Each row is a point on a landscape with many peaks, with its height.
A climber steps from a point to the highest of its 4 nearest points, and stops where none of them is higher. Distance is the straight distance between rows; heights are no part of it.
sekig: [142 109 127  57 133 110 117 113 170 143 123 122 141 131 158 106 117  91]  h=3.31
vodeb: [130 118 135 151 101 164 141 130 110 107 166 162 112 112 103 130 154 142]  h=7.74
finov: [147 127 107  69 112 141 134 127 142 136 128 113 168 133 125 138 153  98]  h=5.14
fomef: [133 124 107  83 103 164 138 149 138 126 130 120 151 147 109 147 165 116]  h=5.13
zol: [123 117  79  89 109 184 120 153 127  88 134 120 160 149  87 146 171 124]  h=4.64
tani: [149 125 159 122  96 104 151 123 137 157 142 163 108  98 148  99 113 121]  h=4.30
Zalik: [145 175 136 146 130  94 150 116 104 161  93  96 183  87 146  99 142 126]  h=3.36
roka: [136 187 114 146 155 101 130 113 103 154  94  74 189  98 168 108 135 123]  h=4.13
pip: [113 108 167 178 173  85 111 141 105 107 131 111  55 215 129 171 105 173]  h=7.92
Dok: [111 102 131  89 143 113 120 143 168 132 152 139  59 170 180 144  82 111]  h=3.56
tamif: [161 148 101  99 114 141 129 130 119 141 105  85 192 124 119 135 150 114]  h=3.07
vude: [156 152 154 148 111  92 153 105 116 163 108 130 165  86 147  95 135 120]  h=4.03
durat: [140 123 150 103 131  78 103 118 175 147 112 149 134 117 175  62  91  81]  h=1.07
goka: [120  95 113  68 153 120 111 129 199 126 142 142  93 142 179 121  75  93]  h=2.33
Zupa: [108 105 113  88 117 148 136 145 144 117 153 136 102 167 125 160 161 122]  h=8.62
Teka: [152 155 130 196  98 155 133 105  96 127 110 109 169  70  71 113 104 154]  h=1.02
Gal: [117 106 116  55 127 134 136 138 170 130 138 123 116 150 148 142 137 100]  h=5.40
Dizir: [116 100 166 182 164 103 121 117 103  98 150 139  46 185 122 168 131 177]  h=8.80
vas: [129 117 120 132  97 179 121 152 109 105 139 153 145 132  98 131 158 135]  h=8.13
piriv: [144 150 160 120 130  63 115 117 146 164  98 130 157  97 170  68 113  93]  h=1.78
fefu: [ 88 103 132 111 157 116 115 147 143 120 154 119  59 198 137 173 113 140]  h=3.80
pivi: [ 88 108 106 101 134 158 122 154 133  98 157 135 105 181 107 164 173 148]  h=7.48
zosuz: [164 141 147 156  81 143 151 115 109 137 125 134 152  80  90 107 133 136]  h=3.69
Fub: [139 147 143  97 136  70 105 106 151 161  98 115 163 118 167  73 116  96]  h=1.80
nud: [108 113 122 180 139 181 125 125 100  68 165 180  87 128  88 145 149 172]  h=4.73
las: [144 119 130 118  85 153 146 140 120 142 135 142 136 119 119 128 159 125]  h=4.69
sipum: [140 123 131  84 103 136 138 124 144 139 120 121 145 127 136 122 149 109]  h=7.09
bazu: [117 109 160 152 126 121 135 126 124 128 166 157  38 156 134 155 129 154]  h=7.40
defu: [145 165 115 103 163  90 120  90 134 162 103  73 196 112 157  99 137 104]  h=2.75
legi: [ 73 101 110  91 162 122 123 152 155 104 152 114  91 207 123 185 146 133]  h=4.78
futil: [ 93 114  79 120 118 194 105 170 118  75 136 147 145 144  75 146 176 137]  h=3.15
tud: [131 108 145  86 113 128 136 137 152 149 148 151  95 138 160 130 123 109]  h=3.93
Lagu: [125 177 113 212 134 128 140 114  79 155  94  73 173  67 107 136  98 149]  h=3.35
sakup: [138 132 175 126 125  56 109 102 146 161 103 162 139  92 166  62  95  92]  h=1.11
bulir: [108 108 122 153 127 183 123 142 107  80 156 170 115 139  98 145 169 156]  h=5.22
ralig: [ 95 110 152 167 170 123 126 130 101  89 152 151  68 184 122 160 159 177]  h=7.81
Fipe: [154 132 148 102 117  93 131 118 137 153 110 133 153 107 160  90 119 103]  h=2.70
lus: [127 100 151 115 115 113 143 134 143 155 149 166  63 133 158 130 109 112]  h=4.90
Febe: [102  85 108  58 156 123 131 137 181 117 139 124  93 172 151 157 100 101]  h=3.08
Zimi: [109 112 108 174 142 204 108 145  97  56 142 189 111 106  80 140 152 160]  h=3.14
zose: [138 189  94 147 146 126 127 132  92 157  99  56 190  97 134 141 129 134]  h=6.54
memi: [142 186 116 195 131 114 149 119  80 161  91  85 176  81 120 127 115 147]  h=2.69
demev: [ 94 107 121 104 184  88 111 151 154 110 133  85  70 222 143 190  76 147]  h=5.48
rabi: [113 110  98 159 142 205  99 166  94  57 134 174 136 124  72 140 158 153]  h=2.32
pesu: [112 192 117 236 142 117 156  81  88 157  86  84 157  63 109 138  86 152]  h=7.13
tuvum: [162 165 112 156 110 134 135 136  99 146  96  86 184  91 115 131 125 133]  h=3.09
voz: [153 127 125 181 102 193 119 128  96 108 117 125 158  73  56 112 116 158]  h=0.51
viv: [155 160 147 174 100 106 162 106 108 154 104 123 167  77 104 101 123 132]  h=6.53
Regeb: [134 108 124  79 141  93  78 105 200 128 127 139 142 130 175  71  66  84]  h=1.08
nazot: [135 108 162 143 105 115 160 106 136 145 161 172  51 124 131 119 113 131]  h=6.00

For each start below, name the point where the climber stops.
demev -> Dizir
defu -> zose
Regeb -> sipum
Febe -> Zupa
rabi -> vas
nud -> vas
Zimi -> vas
tani -> Dizir
